Points, in no order, along strands that fork, close into loops and pass close to each other.
(in the rows, 128 means zero)
Points whose rows are less than 159 apart are linked; no others are. Some points are linked to none.
z_221: [107 163  83 109 144 141  72 155 119 152 148  87 133 129 120  65 172 114
 124 118 128  93 128 154 122 151 172  96 137 140 175  95  99 131 154 129
 103 158 141 133  90  96 149 124]
z_280: [117 152 139 138 129 125 116 169  84 138 172 143 130 129 138 154 102 167
  69 155 136 120 146 101 165 151 122 102 145  90  70 107 137 133 112 158
  77 136 170 139  93  61 135 133]
z_870: [173 138 120 112  85 122 147  99 101 145 152 160 130 164 111 124 124 151
 134 164 131 132  93 135 160 110  89 111  68 103 129 158 149 124 104  99
 133 125  90 135 102 120 111 147]
z_92: [171 160 144 141  81 118 123 134 121 148 169 114 146 156 116 119 160 100
 155 124  98  58 137 154 111  94 193 150 130 114 161 130 132  66 138 121
 124 146 113 117  50  27  96 152]
z_969: [122 119 141 171  54 147  91 163 119 153 117 129  67 142 146 162  85 139
 108 135 183 144 122 142 147 179 153 148 135 150 127 130 111 151 124  92
 111  82 171  86  95 168 200 129]
z_477: [169 140 150 128 109 125 134  88 107 127 130 136  96 115 114 104 113 140
 143 125  93 117 145 118 139 104  75 114  96 136 155  89 117 100  82 113
 106 176 115  67  94 130 164 134]
z_314: [163 125 137 163  99  70 180 101  98  96  91 119 145 149 110 141  89 128
 160 146 108 151 111  97 102  95  68 155 120 106 133  95 153  66 101 129
 136 144  85 102 122 154 162 133]
z_993: [ 75 124 160  93 170  87 149 138 126 119 128 153 179 108 166 134 123 138
 136  93 134 141 127  97  78 123 132 172 161  91  96 170  92  76 111 192
  93  95 140 139 150 175 158 139]
z_206: [113 140 148  99 119 111 125 103 111 141 125  87 154  97 117 147 180 123
 138  95 107 147 140 137  99 126 167 145 180 158 130 140 122 151 150 147
 169 141 179 136 159 140  81  97]
z_428: [ 88 138 141 108 103 167  82 186  92 144 162 148  91 155 161 110 131 149
 115 159 207 102 145  98 159 122 165 116 122 155 117 189 114 155 110 126
 160 146 138 156  84 135 170 137]
z_165: [184 124 106 142 120 125 103 134 169 126  93 129 115 132 146 179  83  99
 129 109 117 104 109 128 157 140 113 129  94 140 130  68 164 145 153  87
 155 134 108 129 132 123 122  99]
z_968: [133 115 105 129  86 136 100 194 145 135 124 118 106 108 148 148  93 166
  75 111 162 129 113 146 134 200 183  91 118 126 115 100 149 175 175 132
 105 119 159 202 134 152 166 115]
z_712: [122 153 114 112  64 127  82 117 155 182 153  96  98 131 146 169 152 159
  97 120 135 102  96 124 101 210 150 123 165 131 151 103 131 160 172 110
 128 155 136  87  76 128 132 110]
z_944: [172  94 128  78 173  84 184  87 126  58  69 116 187 110 120 116 137 114
 184 112  96 157 103 124 106 104  84 136 147  74 171 121 165 112 108 142
 111 136  63 143 151 163 120 156]
z_235: [ 78 122 177 142  85 119 151 166 129 159 143 169 130 122 156 173  90 165
  93 144 167 166 111  80  98 165 128 147 141 116  61 210 119 120 124 141
 143 113 148 134 159 157 128 119]
z_845: [160 115 111 127 150 128 128 113 181 115  94 120 120 119 127 183  92 102
 104  96 119 117  86 105 123 165  95 138  91 112 124 113 200 174 159  92
 174 156 104 149 175 103 108  94]
z_802: [114 141 168 113 156 108 143 155 124 145 173 133 150  94 115  93 153 115
 136  87  77  80 149 134  56  86 159 152 136  94 165 135 107  46  87 176
 106 140 134  66  81  90 139 135]
z_271: [112 108 149 154 111 123 124 113 123 126 121 122 157 130 149 151 149 151
 120 126 144 109 110 132 154  72  96 148 111 125  69 191 131 162 122 156
 137  70 160 115 158 106 101 108]
z_998: [125 117 145  83 158 121 142 118 145 121 137 130 167 103 142 169 151 171
  59 107  99 140 108 104 103 220 133 108 185 116  71 106 181 159 162 164
  78 139 128 186 217 113  64 127]
z_839: [127 136 113 126 143 148  90 139 105 138 125  93 129 146 116  58 154  89
 153 117 133 108 154 150 152 129 160 106 107 189 164 109  89 125 120 117
 104 167 137  97  93 110 156 127]
z_724: [ 51 108 125 137 140 157 136  96 146 107 143 180 119 139 112  93 189 112
 122 117 101 128 135 143 130  36 105 149 118 132 113 181  96 130  91 171
 146 130 124  91 122 151 102 138]
z_488: [105 143  93 133  92 143  63 138 176 163 133  90  95 128 169 158 131 161
  68 108 125  78 103 126 109 202 148  93 190 151 136  60 157 193 193 136
 120 146 116 102  71 128 128 110]
z_952: [ 84 131 165  78 181 149 156 117 111 125 180 190 136 125 123 123 183 158
  92 127 102 167 135 103 114  96 117 138 159  97  77 194 112 142  82 172
 138 142 137 142 160 130  91 132]
z_267: [117 126  89 113 152 167  99 176 124 111 142 104  61 102 117  61 139 153
 153 168 185 175 114 147 169 182 102  77 121 140 169 121 101 174 121 104
 138 150  94 114 132 161 210 161]
z_101: [148 113 141 198 113 145  90 169 107 147 131  99 120 145 154 129 129 148
 113 147 137 114 153 127 191 124 119 119 107 166  50 107 128 150 118 123
 103 115 180  93 112  84 149  92]
z_633: [198 151 122 156  75 124 106 107 134 170 136 133 121 175 131 167 153  96
 145 139 140  97 108 156 169 133 151 140  86 143 128 145 148 130 156  78
 152 116 124 105  73  94  81 112]
z_574: [ 88 136 105 120 134 102 142 116 125 145 145 139 141 103 129 105 127 114
 159 133 149 177 120 175  76 140 158 113 157 133 153 144 107 114 166 125
 151  90 116 162 167 218 135 132]
z_606: [133 122 135 121 178 120 116 163 138  91  93 116 171 108 124 166 121  87
 103 116 129 148 116 122 153 146 102 147 138 108  70 133 159 170 160 128
 131 110 172 158 176  86  89 114]
z_202: [123 125 117 112 162 168 118 149 149 118 131 172  85 110 108  93 123 157
 135 158 136 151 152 136 190 110  83  99 122 150 138 103  69 146  84 118
  78 109 128 105 126 143 168 147]
z_207: [104 120 135 148 108  98 147 128 130 162 146 114 169 126 140  99 175  94
 170 114 118  58 138 186 111  66 185 161 165  91 173 181 102  84 151 140
 139  45 119 100 118  95  74 152]
z_195: [111 136 114 133 176 148 111 154 123 121 127 129 141 138 119 102 142 100
 124 135 124 116 161 139 172  71 133 141 116 152  98 134  89 131 116 139
 132 106 169 142 134 120 136 121]
z_653: [158 153 106  75 163 126  93 113 165 131 162 142 130 120 129 121 155 118
 114  93  65  90 100 139 112 102 116 123 156 113 183  66 183 139 140 121
 121 149  75 104 125  58  60 140]
z_790: [136 139 121 105 154 135 139  91 157 110 143 102  90 117 100 155 112 137
  89 128  98 156 114 129 104 180 107 143 127 122 145  98 149 150 131  98
 166 206 124 142 159 162 146 110]
z_585: [145 152 131 147 144  90 100 139 140 155 143  72 170 118 155 127 150 118
 134 111  99  62 115 123 114  95 122 159 121 110 140 107 152  97 152 133
 134  99 135  57 119  81 102  91]
z_721: [139 140 111  69 163 123 153 109 125 140 143 174 176 100 105  98 165 108
 161 106 124 144 108 166  82 125 146  99 117  89 153 181 133 114 137 150
 135 114 103 203 167 142  76 156]
z_545: [ 79  89 145 113 151 125 160  83 138  87  90 115 149 109 133 135 136 127
 151  98 149 161 128 135 104 100 102 156 148 135 103 178 104 147 109 166
 148 106 150 129 186 190 147 115]
z_15: [107 143  96  81 143 164  71 140  96 124 156 130  81  86 120  77 184 177
 135 125 175 159 122 162 139 206 136  52 149 152 158 114 105 173 134 135
 120 148 139 142 117 156 193 161]
z_363: [109 117 135 122 144 107 112 141 152 131 121  81 161 104 148 189 147 139
  69 120  91 141 103 107 112 191 128 119 203 116  77  82 177 184 170 154
 142 160 135 140 188 114  73 108]
z_596: [ 86 124 162 100 109 142 170 149 130 154 150 190 129 119 165 144 104 178
 109 131 172 174 116 103  84 172 123 120 129 140  74 205 122 111 126 149
 112  98 130 160 178 195  90 143]
z_345: [167  88 133  90 171 107 177  77 112  90 101 141 164 116 113  92 148 144
 183 125  89 134 121 134 142  58  86 128 117  86 161 128 145 119  76 160
 110 105  64 128 164 148 132 149]
z_894: [119 110 118 141  80 128 135 100 111 143 100 130 125 151 122 138 106  97
 141 136 165 129 130 169 146 102 161 132 102 166 143 164 117 147 136 110
 163  85 132 146 136 184 121 129]
z_779: [148 158 133 110 156 122 131 119 121 151 174 162 123 127 114 118 113 161
 116 133 123 107 107 104 141  98 102 132  73  87 126 160 140 108 100 121
 142 136 116 137 130  98 141 124]
z_532: [163 133 154 158 101  88 165 111 103 116 107 133 141 133  99 110 114 109
 167 134  76 124 130 112 102  86 105 142 140 106 150  77 137  50  92 129
 115 180  91  68  79 139 156 152]
z_481: [137 122 114  64 191 115 117 103 180 114 129 153 153 102 124 134 123 165
  58  85  80 102 106 107  97 186 125 125 154 103 138  95 173 147 166 140
  84 137  96 202 202 112  96 125]
z_383: [124  87 131 215  63 137 145 102  51 132 127 114 131 225 124  81 156 126
 160 184 136 125 135 115 153  56 152 139 109 180 123 164 137  81  89 110
 138 151  72  79  69 125 138 149]
z_720: [164 119 124 192 161 152 104 151 168  94 111  85  75 121 119 122  95 137
 104 130 105 111 165  84 180 146 109 120  96 159 108  60 136 145 122  88
 123 176 159 104 148  82 187 101]
z_729: [130 164  91  86 101 121 123 135 181 159 168  99 137 129 121 150 162 152
 105  93 103  63 137 130  51 131 180 113 187 102 166 128 137 107 165 145
 104 136 131 160  71  45  45 126]
z_144: [136 128  86 174 124 114 109 148 106 160 128  46 146 158 117  76 145  96
 144 177 119 125 105 137 132 131 136 113 114 135 169  72 125 125 158  84
 147 155  87  84 110 125 153 109]
z_227: [124  78 115 179 101 145 148  95 147  98  63 125 122 154 122 158  95  88
 143 132 174 124 127 155 152 102 128 151  67 167 110 176 131 145 133 118
 157  72 131 149 166 154 123 111]
z_987: [160 153 157 143 109 134 107  99 144 127 135 146  97 116 117 155 114 139
 112 113 118 119 133 126 152 120  68 139 115 156 109 110 123 130  94 100
 116 134 163  71 109 113 132 113]
z_380: [164 115 102 123  72 132 120  98 111 142 130  70  97 124 119 148 135 150
 131 142 143 162  94 161 125 177 140  87 115 139 158  89 173 197 160  90
 186 164 108 151 138 161 139  96]
z_838: [ 96 147 107  93 137 118 138 131 122 145 158 173 140  92 149 115 129 153
 144 115 160 162 121 161  72 155 161  72 154 128 121 146 114 114 156 151
 102  72 140 197 167 207 116 135]
z_524: [141  66 139 140 119 138 193 119 140 102  79 101 104 117 135 147  50 126
 140 119 179 188 119 136  82 177  94 139  83 128 129 159 154 136 134 107
 162 110 119 152 188 177 165 112]
z_818: [ 91 125 108 115 126 120 114 158 101 138 131 148 161  91 144 130 130 150
 125 124 157 153 138 153 116 149 155  68 182 124  91 118 119 148 159 159
 101  73 170 203 166 145 110 133]
z_680: [117 114 131 201 104 150 106 114  81 128 138 107 108 211 132  56 159 111
 167 189 171 127 123 108 157 106 119 121  73 180 128 174 111  95  93 101
 137 171  77  51  64 117 156 148]
z_192: [130 114 155  80 103 150 173 112 134 162 145 172 130  89 133 131 118 177
 126 126 150 170 101 116  91 190 110 110  73 136 103 222 145 131 124 127
 131 114 112 165 186 164  85 128]
z_575: [118 136 105  88 162  96 170 120 122 126 134 135 170 108 102  93 157  95
 174 130 105 169 107 175  70 118 148 120 158  83 166 129 126  95 150 141
 147 125  83 172 157 184 113 163]
z_308: [132 144 128  87  88 114 152 105 127 149 137 134 122 113 130 150  99 147
 109 115 125 151  95 143  86 197 158 123  95 128 145 135 144  97 163 120
 117 170 108 185 126 190 120 128]
z_856: [122 162 159 144 126  96 116 144 126 137 146 100 166 119 143 141 170 116
 128 100 103  74 144 112 102  82 153 171 168 100 105 143 143  95 140 163
 103  79 178  72  92  45  65 119]
z_825: [134 161  98 147 143 137  79 187 174 127 145 131  98 121 132 122 106 161
  92 145 121  94 121 119 171 177 100 112 127 126 116  54 122 140 133 107
  66 121 139  96 102  84 176 120]
z_408: [ 40 101 162 133 157 107 137 146  83 117 111 135 180 115 160 128 130 118
 121 125 140 139 151  92 119  89 144 155 180 117  86 157  90 113 109 205
 105  96 157 121 141 165 156 132]
z_402: [150 126 172 139 126  92 147 146 119 122 138 112 163 108 104  92 151  87
 147 111  56  89 133 129  79  93 142 141 140 110 178  87 141  50 101 138
 122 176  92  39  77  93 131 155]
z_762: [118 118 140 224 166 143 154  57 142  52  87 116 118 149 110 140 106  79
 173 137 138 106 175  95 134  58  98 177  90 151 116 141 102  83  82 141
 148 118 131  85 137 143 176 127]
z_948: [132 160 123 120  63  98 116 109 150 178 144 120 109 135 125 173 103 149
  96 133 126 128  79 130  77 194 148 139 133 112 162 111 140 116 168 104
 139 154 110 125  90 160 127 113]
z_142: [114 125 136 139  62  82 139  98 115 176 127 109 167 107 137 120 165 112
 188 112 135  93 127 172  93 118 189 139 177 104 176 186 123 113 177 131
 157  54 118 145 150 132  74 131]
z_461: [166 135 146 112 102 113 131 113 142 152 116 126 159 114 133 164 138 139
 137  99 126 101  93 123 128 123 118 145  85 114 107 172 153 142 141 125
 136  88 136 140 148  89  75  86]
z_732: [150 129  95  62 154 129 101  91 170 127 140 157 118 121 118 117 116 180
  64 104  91  89 109 129 109 168 123  99 142 112 176  61 165 153 143 136
  68 143  78 192 149 114 111 138]
z_371: [137 130 113  75 169 145 123 118 152 127 138 191 112  97 117 112 126 169
 136 123 108 143 152 140 153 118  89  93 162 119 156  70  88 148  92 131
  57  83 121 130 150 140 129 138]
z_827: [181 134 112 118  69 100 136 111 133 170 108 134 161 133 136 164 132  97
 159 111 118 101  98 145 122 127 139 121 110 131 153 140 175 136 176 103
 158 105 109 142 118 104  47 113]
z_270: [123 161 102 125 166 127  92 166 144 139 142 118 161 127 140 123 146 112
 119 128 113 102 129 146 145 101 113 135 141 128 108  88 126 138 154 127
 113  83 165 101 126  80 100 109]
z_798: [117 141 102  68 144 161 110 106  74 122 159 114  90 113 108  60 180 134
 165 141 157 175 129 151 120 157 153  65 142 137 176 143 112 154 114 133
 153 193 114 145 113 180 168 153]
z_328: [140 134 117 127 132  93 140 111 125 125 105 124 161 141 104 134 136  61
 166 125 103 126 119 163 112  94 123 169 150 123 166 122 131 107 141 109
 164 126 112 109 113 134 113 145]
z_438: [ 97 100 136 155 153 111 158  87 119  90  71 105 136 139 118 134  99  96
 173 130 143 126 138 126 117  73 110 183 121 138 141 146 100 106 102 146
 149 104 124 105 148 173 171 121]
z_390: [ 68 123 137  91 178 159 152 111 117 134 159 167 132 119 118  97 185 115
 127 114 114 163 146 139 105  70 136 128 151 117 121 175  93 143  89 174
 156 139 140 140 144 176 106 134]
z_921: [104  85 143 127 173 140 139 141 123 103  70 111 121  84 132 102 119 148
 152 131 100 142 198  93 167  80 104 107 137 162 117  80  60 138 100 162
  87 100 145 114 159 162 156 111]
z_68: [152 116 125 107  84 107 179 106  88 144 131 151 143 141 111 121 110 164
 146 161 136 174  89 141 121 118  87  97  94 104 139 149 160 128 118 114
 132 111  60 158 142 181 107 149]
z_650: [168 107 138 122 152  82 184  68 137  62  57 117 154 124 113 151  79 102
 174 122 132 150 112  92 108 122  57 152 102  84 141 140 148 100 105 119
 119 130  82 136 151 152 145 144]
z_160: [104 103 142 212 107 173 135 121 141 111 125 130  61 169 131 147  90 123
 111 158 178 148 142 106 132  91  93 153  92 147  97 191 119 133  86 102
 193 131 143 102 133 137 182 113]
z_341: [122  90 137 155 143 148 219  95 130  63  84 104  84 155 145 140  40 130
 153 165 182 168 147  97 105 127  86 144  80 101 132 133 137 108 104 124
 184 123  98 160 171 156 179 144]
z_587: [158 160 143  98 125 121 107  96 160 118 128 161 123 109 140 178 117 116
 124  75  88 115 120 119 118 111  75 150 151 137 134  92 143 126 121 120
 129 143 140  79 119 108  78 122]
z_172: [ 80 109 147 144 128 170 127 163 128 116 159 193 102 147 139 129 138 170
  70 163 160 151 126 124 178  98  90 113 117 116  64 202 133 188 101 128
 145 109 137 142 144 113 105 144]
z_559: [153 139 147 223 164 126 125 105 133  81 102 115 116 128 116 121 104  96
 170 117 115  88 200  92 151  87 127 161  92 179 107  94 101  69 100 123
 116 146 158  96 125 121 174 105]
z_523: [182 123 102 152 139 148  86 121 179 106  90  91  86 132 135 151  88 127
 115 127 100  97 130  99 178 144 108 110 103 166 143  27 163 148 136  82
 138 180  99 106 120 109 151 104]
z_942: [168 159 145  66 174 142 111 108 157 122 148 181 123 113 113 137 151 116
 122  71  70 105 128 139 111  92 103 144 158 111 148  87 150 130 108 134
 101 128 126 102 112  66  62 132]
z_436: [170 152  85 138 129 129  89 147 124 143 145 127 113 169 126  90 141 120
 160 180 142 112 101 149 175 147  97 111  97 131 160  93 109  98 120  93
  91 130  85  73  54 113 155 158]
z_714: [149  82 101 194 147 175 158 116 114  90  95  85  90 196 127 100  92 136
 168 208 157 147 170 119 172  98 112 110  69 164 140  88 107 103  86 102
 146 140  91 104 125 138 176 133]
z_644: [148 118 131 160  92 151 123 152 143 107 127 106  45 134 125 144  66 131
 111 150 171 172 117 121 136 194 122 137  91 120 145 116 133 133 121  81
 151 172 127 128 104 172 225 139]
z_576: [ 88 135 131  73 168 166 136 120  87 142 177 123 111 117 112  81 185 144
 137 123 133 184 147 132 106 129 159  95 155 146 133 156 100 147 106 146
 169 189 153 153 148 173 145 124]
z_241: [148 141 113 155 115 150  65 165 135 137 137 108  97 144 147 141 137 132
 100 132 149  92 132 130 179 177 126 109 118 162 103  85 126 150 143 120
  93 137 174  94  80  83 164 113]
z_303: [150  95 119 222 123 151 188 108 119  83  89 105  98 200 132 148  55 116
 163 215 175 158 146 104 135 103  82 138  74 118 113 103 134  91  92 104
 172 102  87 126 139 138 190 141]
z_20: [142 141 152  90 201 116 124 112 135  88 123 143 169 115 112 144 160 102
 107 102 105 138 128 126 152 103  97 164 139  99  84 149 151 161 131 143
 120 104 168 138 162  70  67 127]
z_874: [108 122 142 139 102 167 123 207 117 145 156 177 125 138 141 147 125 161
  90 170 184 154 124 118 166 143 146  95 112 112  69 212 138 195 126 125
 150  96 146 190 141 103  92 142]
z_86: [ 79 127 163 151  94 141 138 133 126 153 151 152  92 145 132 147  97 140
 104 146 166 156 122 102 109 122 130 164 128 139 100 203 106 125 110 110
 184 126 145 117 138 165 159 117]
z_36: [132 132 118 109  81  85 170 113 108 126 101 111 163 138 105 139 122  70
 143 119 106 162 106 145  66 165 181 142 171 130 173 108 168 103 197 112
 161 162  86 177 121 174  84 151]
z_291: [149 138 121 133 138 126 110 165 159 125 141 153 111 116 139 159  82 179
  69 118 113 107 130 108 153 168  83 105 146  94  95  58 159 149 124 119
  65 116 155 131 125  79 140 126]
z_299: [137 150 102  91 150 111 117 106 181 162 164 129 139 120 120 150 146 139
  91 109  83  96  64 133  96 156 115 133 140  91 165 103 177 154 163 108
 141 138  84 128 153  95  66 117]
z_759: [136 152 162  72 192 128 150 108 109 117 163 163 151 105  99 150 167 137
  74 107  93 165 136 102 130 141 120 154 141  93  82 158 134 149 112 159
 107 152 159 159 156  77  79 131]
z_704: [139 128 115  86 227 137 120 120 146  92 126 143 116  96  92 110 127 123
  94 113  71 122 158 100 160 121 107 138 140 108 146  63 116 145 108 118
 101 155 139 139 167  97 147 115]
z_716: [115 118 131 106 174 118 126 148 149  97  62 127 147  89 128 141 108 110
 163 114 113 126 167 120 151 108 115 145 159 156 132  61  83 128 134 140
 106  86 147 141 162 158 141 108]
z_765: [109 129 148  72 167 130 158 143 135 118 159 185 118 107 133 128  87 170
  78 105 114 160 137  88 122 171 117 131 126  95  91 122 112 102 114 145
  94 151 147 188 162 152 153 146]
z_48: [195 108  89 142 139 149 120 120 140  83  75  89  93 149 123 135 105 116
 176 170 116 135 149 119 189 130 106 104 111 182 159  24 141 138 122  81
 138 163  98 115 108 126 137 126]
z_468: [113 105 138 105 152 107 146  74 109  99 108  79 160 102 127 125 165 114
 177  88 125 154 134 155  97  91 135 130 165 150 153 154 126 148 129 162
 174 119 146 129 189 180 121 106]
z_377: [ 52 119 119 132 154 168 104 158  98 122 126 182 146 155 138  98 168 100
 107 135 155 121 174 136 165  47 166 118 141 146  84 165  87 147 110 175
 130  99 150 185 121 134 106 136]
z_429: [141 110 123 161  60 149  99 174 121 149 127  98  50 137 135 150 103 123
 130 152 208 158  84 148 138 191 157 140 105 118 162 137 130 163 140  80
 143 114 114 105  89 180 218 142]
z_624: [159 107 144 190 144 149 140 135 150  90 105 100  82 125 123 147  73 138
 107 120 130 135 179  91 167 123  86 140 103 138  88 108 134 135 105 100
 158 149 185 121 161 102 191 114]
z_959: [107 131 152 166 111 111 124 133 135 156 159 117 148 143 148 113 172 102
 153 111 111  42 155 149 113  58 180 179 151 126 125 177 116  68 146 147
 100  55 159  68  90  56  77 137]
z_51: [ 84  68 136 185 118 153 142 127 147  85  89 108 125 154 140 146 123 115
 112 131 171 144 136 138 167  82  94 148 105 156  65 187 129 173 114 149
 159  80 168 130 179 121 127 111]
z_830: [156 133 122  89  88  93 150 115 135 133 102 128 192 121 114 140 148  88
 145 101  93 119  90 146  58 158 172 118 159  99 170 135 183  97 191 136
 152 165  73 186 124 111  36 160]
z_516: [159 110 151 153 114 152 142 147 159  86 113 140  50 118 117 148  55 148
  93 114 139 177 159 110 149 169 100 137 103 127 117 125 118 141 102  93
 131 159 170 145 137 162 193 140]
z_182: [ 82 141 122  96 123 167 106 157  93 148 156 176 125 144 146 108 152 141
 111 133 161 127 156 127 144  89 178  93 130 149 116 191  93 157 119 155
 141 124 149 189 102 144 121 131]
z_388: [130 119 120 133  81 156 112 223 113 150 142 135 110 134 148 149 114 164
  91 138 186 142 122 137 156 191 183  92 116 107  92 168 146 183 147 130
 130 107 168 195 116 123 147 128]
z_121: [175 169 111 177  89 110  88 123 124 176 162  99 125 163 135 136 149 105
 146 136 116  58 117 133 147 133 179 156 111 130 143 117 150  94 162 100
 132 142 121  92  56  53 116 111]
z_900: [116 177 106 125 132 115 114 153 118 162 187 148 138 144 132  99 110 140
 129 140 131  87 113 128 120 101 124 119 101  91 148 132 109  75 120 126
 109 129 118 112  93 107 160 135]
z_817: [152 108 135  91  84 108 182  98 106 145 107 127 152 106 127 138  99 144
 149 130 146 155  98 133  89 164 132 119  81 131 142 167 164 111 145 129
 140 125  87 182 159 185 101 127]
z_30: [148 168 142 142  50 122 129 109 101 165 161 151 120 173 125 138 144 143
 151 167 150  97 122 115 154  96 187 144  81 127 153 203 118 108 113 119
 153 145 106 145  51  93 118 153]
z_814: [131  99 116 119 124 129 127 197 130 115 102 139 133  84 152 134  73 158
  97 117 151 158 146 152 146 173 143  82 141 123  95  86 146 166 153 137
  98  93 164 216 180 154 142 130]
z_772: [103 140 128 108  97  80 146 118 126 170 116 104 199  99 151 140 151 134
 165  98 142 113  98 122  71 157 170 147 144 104 137 208 135 115 177 158
 134  73 135 156 164 133  88 110]
z_460: [111 130 156 142  98 100 108 150 111 129  95 127 150 121 150 203  87 100
  77 113 118 126 142 101 128 172 142 163 180 140  81  83 148 136 162 142
 118 134 182 124 122 105 118 106]
z_432: [103 127 120 134 172 171 103 205 153 107 132 124  78 115 106  81 107 151
 129 162 147 162 146 117 178 160 100  96 133 154 136 110  69 153 103  98
 103 136 133  88 130 134 203 141]
z_785: [117 138 131 116 118 131 126 166 159 127 115 158 112 107 120 173  94 114
  86 111 138 182 122 153 115 206 126 136 156 129 106 112 118 159 152 101
 136 130 173 138 146 163 119 130]
z_932: [160 130 144 183  66 125 145 103  87 138 156 140 140 197 116 111 157 122
 157 170 124  99 127 133 155  48 162 147  85 132 126 196 137  82 111 123
 152 142  86 123  67  91 107 156]
z_649: [166 118 118  73 161 127 153  95 132 112 106 162 125 111 101 104 120 137
 160 129  82 144 136 148 145  97  97 110 132 121 186  64 119 126  92 130
  91 122  81 137 143 158 124 138]
z_232: [153 133  95 148  89 128 107 137 119 151 114 102 120 151 121 113 130 115
 156 182 142 145 106 157 149 131 107 107 126 135 162  82 120 134 136  79
 142 119 100  93  89 162 156 133]
z_688: [126 125 115 131  96 147 108 118  96 138 126 128 105 156 122 104 121 110
 152 141 164 134 134 161 161 116 149 126 105 171 156 135  94 131 121 108
 133 125 130 116  84 168 173 138]
z_251: [ 88 141 142  96 154 101 149 138 129 161 160 154 157 112 137 117 130 126
 135  95  91 125 138 129  62 114 139 161 173  95 148 129  92  64 111 168
  92 120 144  96 108 158 145 133]
z_42: [113 148 144 125 144  93 111 145 136 106  85 140 150 100 137 171  87  94
 114  98 113 115 148 101 127 133 120 169 171 135 101  84 115 104 143 146
  93 117 178 123 128 135 146 118]
z_277: [119 151  77 144  96 109  74 148 128 179 138  67 136 150 141  85 157 115
 138 148 123  75 101 152 118 162 165 102 148 143 190  73 129 118 184 110
 105 150  94  88  66 111 140 123]
z_447: [152 159 102  91 110 103 128 119 163 159 131 130 172 109 123 149 161 104
 142  97 100  93  82 142  94 155 147 114 137  91 165 138 171 129 184 116
 164 120  96 166 139  79  26 131]
z_412: [137 183 110  97 117 117 114 133 142 162 172 127 131 139 105 132 153 113
 109 109 106  71 131 135  92 131 191 141 142 105 162 142 112  88 152 138
 120 151 146 153  51  44  97 133]
z_897: [133 145 116  86 164 117 140 127 136 145 153 148 175 107 123 101 174 127
 145  98 110 106 115 169 107  85 126 125 130  87 146 165 126 122 122 159
 124  78 131 147 142 100  78 138]
z_45: [120 141 137 106 107 105 114 125 127 155 120  89 160  90 147 182 177 137
 102 102 108 144 118 111 108 176 165 119 188 127  94 121 153 177 179 152
 158 134 164 152 169 103  47  94]
z_19: [104 124 138 203 134 151 101 118 111 131 149 126 106 179 141  57 156 111
 149 142 141 103 153 122 155  74 129 133  73 196 109 167  88  93  89 111
 117 150 110  46  86 120 146 124]
z_392: [113 136 129  88 154 152 136 115 120 116 154 101  92 113 113 105 130 137
  99 115 116 170 141 116 129 164 127 132 139 143 138 109 101 147 114 118
 140 208 165 129 134 160 179 122]
z_459: [182 108 101 174 136 144 155 105 104  81  63 103 119 192 108 118 119  99
 188 197 118 147 164 132 181  97 118 124 117 193 142  67 107 104  93  95
 123 146  91 101  84 141 131 149]
z_592: [ 91 120 131 180 124 142 126 108 138 131 126 138 122 147 113  82 160  99
 141 135 106 110 146 158 137  44 118 152 105 160 134 146  82  97  95 140
 119 115 113  45 101 138 121 130]
z_991: [125 106 138 152 189 149 135 127 117  94  91 104 110 120 127  81 117 112
 156 117 102 119 208  81 171  87 125 116  89 174 126  79  67 108  90 136
  98 153 158  95 128 119 171 107]
z_813: [ 35  97 153 160 137 117 124 131  77 124 103 141 171 137 136 112 156  81
 118 128 123 120 174 130 134  57 172 161 183 160  92 140  85 125 113 196
  84  84 163  97 114 126 120 141]
z_685: [150 120 134 149 139 140 128 129 179 117 125 111  83 120 100 174  97 136
  70 115 107 145 109 111 118 187  92 145 118 110 113 104 173 171 136  86
 171 181 142 116 167 102 154  89]
z_186: [123 117 146  78 129 102 146 102 132 129 118 121 198  83 161 130 151 167
 156  92 146 134  87 110  79 184 116 103 137 107 102 196 152 132 151 165
  88  89 133 167 197 143  89 109]
z_151: [102 128 176 168 137 153 107 186  63 115 166 158 111 138 158 129  97 130
  91 186 167 131 179  94 195 123 122  89 130 105  64 125 120 136  89 160
  93 170 141 130  71  71 144 173]

A piece is two or more points that can be reached from each other along the links. Count, over all rows, the pieces, the separate loops (a circle has one, a figure eight two, a Y none), the forks (points with three links) and the tips (points with one).
pieces | 6
loops | 1
forks | 9
tips | 19

How many points has the smallest loop of links through each point below? Write - if it is on no loop.
z_235 | -
z_839 | 6
z_959 | -
z_15 | -

A fork is a point with three links, a tip a point with one. Leave the first point through the second and follow the links. Name the first fork or tip that comes.
z_575; z_574 | z_172
z_142; z_207 | z_428
z_363; z_45 | z_460
z_42; z_716 | z_732
z_428; z_182 | z_186
z_267; z_432 | z_532
